Each row is a point on a tangle of strands that fork and nearly touch. The rows are in no order.
Points whose rows are less than 66.6 apart are linked; no others are. Some points are linked to none.
J365: [  3   9  -3 -11  19  28  23 -17  10  -9   3   7 -12 -16  11   2  23 -14
   7   3   5  28  10   5  -5  -6]
J518: [ 13   1  33  35  26  12  15  25  18 -37  28  33  -2 -10  37   2  22  21
  27  -4  14   5  -6  21 -26  13]
J459: [ -5  10 -34  -6  -3 -10  -1  14   9  13 -19  -7  -6   0   8  17  22  50
 -39  27 -36  -6  -8 -10  12  -2]
J869: [-14  11   2  -6   3  -5   1   2 -21  11 -14  17 -30  -3  -5   4 -13 -13
   4  -8 -16  -4  -9   7 -18 -29]
J26: [  0  24 -17  18  30  22   1  11  15 -12   5   3 -18  -3   5 -23  23   4
  13   3  21  20  26  -6 -18  16]
J113: [ -3  12  21  -4  -2  -6  -1  -1   4   5  24  14 -12  23   5 -16   6 -22
 -10  14  19   1 -11  18 -22  -1]
J601: [-20 -11   3  10  13  31  29   6  23 -29   9  14  -3 -26   9  23  19  16
   9  -3   5  17 -17   4   4  22]
J493: [ -3   8  12 -16  -7  -8  -4 -13 -31  26 -10 -11 -10  13 -10   8 -23   2
 -20  12 -24 -41  -6   2  16 -34]
J829: [ -2  -1  -7  -8  -4  20   9 -17  28 -10  -2   6   4 -21   2   6  20 -15
   7  -1  19  32 -13  13  11  -5]
J726: [  0 -29  25 -25  -7   0   6 -11   8  -8 -16 -20   6 -10 -15 -11 -30 -28
   7 -24  -1   6  31  -5  15   3]
J408: [  2  16 -39  19   0  -1 -14  18  12  12  -9   8  -8 -10  25  -5  19   8
 -20   2  -8  13 -32  17 -18   2]
J704: [ -4   4  -1 -12 -13  11  -3 -21 -13  29 -24  -3  22 -14  19  12   3   0
  -9  18 -36 -15  24 -29  32   9]
J860: [  7  14 -14   0 -32 -27 -22 -20  -3  19 -10 -25   9   8   3   5   3  -3
 -13   9 -21   8  -1 -13  26 -12]
J532: [  9 -29  17 -16  27  10  24  26   5  -9   5  30   6   3 -13  -9   6   2
  19  -6  -4  19  35 -15 -22  -3]
J227: [ -6   2  15  -2 -15 -30 -16 -10 -23 -16  -5 -49   8 -10   2  -3 -42 -22
   3  14 -19  -4  25 -11  39   1]
J165: [  4   7 -34   4 -25  -1 -30 -24   9  10  -7 -20  15 -36  -8  10   4 -15
   4 -18  25  10  29  -1  24   7]
J451: [-11  -2  32 -26  -9 -29   1   4 -18  11   7  -2  -8  20 -18 -15 -38  -9
   2   1  -2 -28   7  -5  -4  -5]
J665: [ -9   1  -4 -26 -22  -4   3 -22  -1  26   3  -9  21  -1  12 -19 -12 -19
 -29  22  -5  -9   4  -8  19   8]
J732: [  8  -4 -24  -9 -28 -16 -24 -27  -6  -2  -8 -45  12 -29  -1  12 -17 -20
   1 -14  -4  -4  22  -5  31   5]
J662: [-16  10 -40 -12   2   0   6  -4  -3  16  -9  -1   7 -13   2   1  10  35
 -36  37 -27  -1  12 -22  21   2]
J127: [  0 -11  22   2 -12  17  -4 -27 -21   6 -25 -13  16 -15  -3  13  -4 -20
  11 -10  -4  10  42 -22  32  12]
J151: [-14   9   9 -10 -17 -26 -14   2 -17   9  -3 -28 -14  15 -10  -6 -28  -3
 -14   1 -15 -32 -10   6  12 -18]
J435: [-20  13  -1  12   9  13   0  27  13  16  -8   8 -29   3  10  -5  22   8
  11  -5  -6   4 -17   2 -13  18]
J727: [ -2  10  -8  16  -3  15  -1  -5  23 -15   1   8   0 -19  15  13  14  -7
   4  -7   6  25 -43  19   1 -10]
J392: [ 13 -16  10  -9   1  -2  -2  -1   4 -10  11  -5 -12   7  -9 -17 -20 -26
  26 -28  20   2   7  20 -20  -4]
J60: [ -9 -24  -8 -15   3  27  11 -12   7   7 -18   4   4  -7 -18   5   6   7
  14  -8  10   4  19 -12  25  20]
J971: [-18  -3  13 -21   0  -3  11   6 -12  17  -6  21  -1   5  -1 -25 -13  -4
   5  15 -11  19  12 -12  13  -6]
J145: [-24  -2   2  -8   1  11   7  20  -4  13  -5  11 -22   8   2  -8  12  10
  12  10 -14   4   8 -12   4   9]
J859: [-13  13  -1   2  -6 -12  -7   4  -2   7  -4  -4 -12  16  -8   3  11   4
 -29   9  -2  -4 -38   5   0 -14]
J306: [ -8  18  30  43  26   9  15  40   1 -13  29  31 -16  -7  30   6   6  24
  10  -5   5   6 -26  27 -24  12]
J896: [ -3 -40  21 -26  -5  13  13  -8  13  -4 -16  -7  10   6 -25  -4 -15  -2
  17 -17   7  -7   9  -7  18  10]
J75: [ -4  24 -40   8  -8  -2 -20 -19   7  18  -8  -5  13 -23 -11  11  20   6
  -5   1  18  12  14 -18  26   8]
J160: [  5  -4  20  27   7   0   5   8  -1 -22  34  21  10   7   7  -2  -8   6
  13 -13  29   2 -44  27 -10   2]
J261: [ -2 -25  13   8  25  28  38  22  13 -25  15  12  -7  -8 -12  18  17  26
  23 -18   6  13   0  -1  -7  22]
J762: [ -3   0  -8   6   0  19   2   3   0  13  -5 -13 -10  12 -16   4   9  18
  19 -11   9 -17 -34   4  16  19]
J854: [ 16  24 -52  21  -1 -13 -16   1  10  24  -3  -6   0   3   7  10  19  20
 -32   1  -3  13 -28   5 -10   3]
J310: [ -1   7  12   0  -5  -1 -10  -8 -47  27 -24  -2   7  10  12  15 -11  11
 -30  27 -41 -31  15 -18  22 -24]
J376: [  0   0  29  -9   6 -15  16  10 -10  10  31  30 -10  19  -7  -2  -8  -8
   5   4  12  -9  -9  15 -30  -2]
J788: [-13  27 -30  15  -2   0 -14  -9   3  12   3  -1   3   8 -11  -9  16   8
 -19   9  22   0  -5 -14   9  18]
J748: [ -5 -34  28 -33   3  -5  30   4  -1   0  13  27  22   4  -9  -9 -29  -7
   3  -3  -2 -23  -9   0 -23  13]
J410: [  7  13  24   1 -21 -11 -11 -19 -32  22 -22 -15  34   2  19  16 -14  -6
 -25  28 -39 -10  18 -24  32 -11]
J488: [-11  -1  11  -5   2 -10   5   0 -10 -10  -1   2 -22  -3 -24  13 -34 -13
  16 -23   4 -21 -25  14 -19 -20]
J68: [ 19   4  -8   4 -26 -23 -43   7 -19  18 -20 -30   7  29   9  12 -19  26
 -24  11 -31 -37  -2   2  26 -30]
J710: [  4  20 -38  28   3  -2 -12  -7 -29   3 -23 -12  -1  -8   6  19  11  30
 -10  15 -35   4  17 -28  23  -8]
J348: [ 12  -2 -25   3  -9  19 -21 -16  27   4  -7  -7   2 -21  -1  -3   7 -20
   7 -26  41   0  20  13  -1  19]
J611: [ 32 -30  25 -18  16  -8  13  20   7  -5  12  21  26  11 -20  -6   3 -22
  12 -14  16   7  30 -19 -30 -18]
J813: [  2   2   5  17 -12  -3  -4  -5  18 -21  31  -6   7   0  16  -9  -7 -14
   6   3  32   5 -39  38  -7  12]
J29: [ -4 -31  13 -13  -3   9  16   0   1   0   1  -6  -2  12 -24   4 -11   9
  29 -12   7 -16 -21   5  13   9]
J327: [ -6 -22  20 -25  -3 -22   7   5   5  -8  17  -1   8  17 -20 -21 -36 -12
   5  -2   6 -26  -5   0 -14   8]
J964: [ 29 -25  10   4  19   8  -6  14  27 -29  -7  27  14   9  -6 -22  14  -4
  25  -8  33  15  22  15 -24  -2]
J476: [ 27 -19  31  29  37   8  21  24  10 -55  20  40  15 -15  21  10  19  25
  26  -9  12   1   2  18 -31  -7]
J325: [ 15 -19  -9  -3  -7  12 -16  -9  14 -15  -5  -8   0  -4  -4 -18 -13 -27
  15 -25  26  14  26  13  -5   9]
J298: [-10 -15  10 -17  -4  -1  14  -9   2 -27  10 -16  -2 -15 -10   6 -34 -23
   4 -17   1 -12 -30  23  -6 -10]
J108: [ -5   2  11  -4  11   2   9 -14 -16   6   8   0  -2  28 -21  -5   4  -4
   5  -7  10 -16  15 -31  -4  10]
J55: [  8   5   0   5  28  12  -4   5  20 -22  -7  31   0   5   3 -24  22  -3
  16   4  24  11  28  -4 -25  11]
J753: [  5   7 -25  15 -19 -11 -24  11  10   9  -4 -19  -9  -3  16  -9  -7 -10
 -13 -12   0  -3 -41  28 -15  -4]
J620: [ 14  11 -24  10 -28 -34 -28 -29 -16  -4  -9 -42  23 -13   2  20 -16 -15
  -9  -1 -16  10  14 -13  23  -9]
J20: [ -2  18   5   7 -13  -3 -10 -13 -18  22  -9 -20  -7  15  -2  10  12   3
   1  10 -17  -5   3 -20  29  -9]
J610: [ -4  -7 -22 -13 -25 -11 -22  -6   8  -6  -4 -36  -7 -16   5  -6 -21 -25
   1 -16  -7  -3   1  11   9   0]
J734: [ 19  26 -19  20   0 -11 -15  -3 -17  23 -20 -21  -7  12   4  25  17  33
 -11   0 -35   6  -2 -19  21 -18]
J326: [-12   6 -14   0  -6   3 -15 -24 -11  -1 -16   6   3 -10   8  -5  -6 -23
 -11  -2  -8  -7  15 -15  -6  -1]
J263: [-14  11  22  15  12   2  12  42   2  12  16  22 -35   6   8  -1   5  18
  13   1   0   2 -20  19 -31  14]
J906: [-10   4  28  -6   1  -9   5  -2 -38  23  10   4 -12  33 -17  -3 -11   4
   4   8  -3 -22  16 -21   3  -2]
J609: [ 42 -29  12  -3   5  -9   1  16  15 -25  25 -11   8  13 -19  -7  -5 -18
  24 -30  35  -1   6  21 -31  -4]
J952: [ -4  10  14 -12  19  15  21  -9  -8  -1   1  20 -20  -8   5   1   6 -22
  14  -4  -8  19   8   0 -17 -23]
J654: [ -1  -2  12 -29 -14  -7   5 -17  12   5  20  -6   8   7   9 -26 -13 -33
 -11  15  11   0   4   6  -7   6]
J246: [-18  18  -8  11  16   4   0   0  -6   2   6  10 -10  27 -21 -15   6   8
  -8   4  18 -12  -8 -18  -6  15]
J995: [  2  21 -20  33 -18 -13 -27 -19 -23  10 -24 -10  24 -16   7  38  19  13
  -6  15 -22   4  25 -33  18   8]
J694: [-24   8  10  13   9  15  23   6   9 -16  14  19 -10 -15  18  18  19   6
   1   9  -8  17 -38  11  -1  -5]
J976: [  8 -21  -4  -4  22  24  17 -13  16 -20   8  17  15   5 -21   3  12   0
  -1 -12  34  -4   4  -7 -17  20]
J118: [ 19   5 -13 -12 -15 -18 -24  -6  -7  22 -13 -24   9  33  -2  17   4  31
 -46  17 -23 -34 -13  -1  22 -26]
J36: [ -8 -13  20   1 -14  -4 -12 -17 -25 -11 -20 -24  11 -10  -2  -5 -27 -26
  11 -14  -7   1  35 -17  19   3]
J507: [ 47 -41  18  -8  12  -8  13  26  16 -20  24  12  36   9 -18   4  14 -15
  13  -9  29   4  11   8 -32 -20]
J50: [  3  -1 -21  -1 -18  -5 -14  -5  18 -12  10 -25  -5 -10  10 -14 -15 -23
   3  -7  15   2 -28  30  -5   5]
J685: [  9  17 -47  25 -12 -20 -32   1 -19  20 -14 -11  -3  14   5 -15   3  10
 -30  -1  -9   3 -11  -1   2  -7]
J28: [ 20   2 -18  -6 -16 -24 -22  -6   8  22 -19  -7  10  20   2  21  21  42
 -51   8 -31  -8 -14  -2   4  -6]
J693: [-11  -8  10 -23  -7   2   6  -9  15   1 -12   3   5  -7  -5 -16   1 -18
  12   4   5  31  -6  -1  20 -13]
J875: [-12 -12  28  -3  10  10  33  18   0  -5   8  17 -15   7 -17  16   8  14
  27 -11  -1  -2 -20  -2  -3   7]
J975: [ -2  34 -13  20  26  23  14  20  22 -20  13   1 -20 -16  25 -15  21  14
   4  16  12  21   3  20 -23  13]
J457: [ -8  27 -27  28  13  11   3  27  18  -9  11  11 -15 -17  36  -4  23  20
 -27  22  -6  13 -23  23 -23   8]
J531: [-22   5  -7 -23   0  10  19  -3   2  20 -12  -2   2 -15  11  -2   8  18
 -16  34 -32   1  23 -24  29   9]
J644: [ 13 -18  14   3  20  -5  21  12  -6 -21  32  42  11   4  -1   0  -7   4
  17   1  20   1 -14  17 -33  -7]
J164: [-11   0   2   0  35   8  22  31  -1 -17   9  24 -25  -2  -7 -10   1  17
  20  -1  -4  10  28  -8 -34  -2]

Follow the links from the first point to the second, and from the first to the third. Name the last point that the two ways share.
J531; J753; J995 => J732
J60; J952; J306 => J829
J310; J654; J392 => J165
J644; J20; J327 => J732
J620; J532; J451 => J165
J748; J376; J118 => J451

A fork is a point with three links, a tip a point with one. Leave the first point through the second and follow the links. Name the first fork or tip that comes.
J151; J493 => J68
J476; J518 => J829
J665; J654 => J50
J68; J118 => J451
J50; J813 => J665
J532; J611 => J165

A fork is a point with three links. Follow the links from the first point to the second and name the forks in between, in order.
J60; J145 => J896 J29 J829
J531; J644 => J451 J165 J732 J50
J748; J75 => J451
J753; J710 => J50 J732
J875; J145 => J829
J451; J609 => J165
J995; J753 => J732 J50
J108; J753 => J165 J732 J50

Name the points in between on the shortest way along the links from the first point to the second, in order.
J854; J710 => J408 J753 J50 J610 J732 J620 J860 J20 J734
J327; J854 => J451 J906 J108 J246 J788 J75 J165 J732 J610 J50 J753 J408
J753; J532 => J50 J610 J732 J165 J348 J325 J392 J609 J507 J611
J310; J68 => J410 J704 J531 J662 J459 J28 J118
J488; J36 => J869 J952 J365 J829 J727 J694 J601 J261 J875 J29 J896 J726
J306; J601 => J263 J435 J145 J971 J693 J829 J727 J694
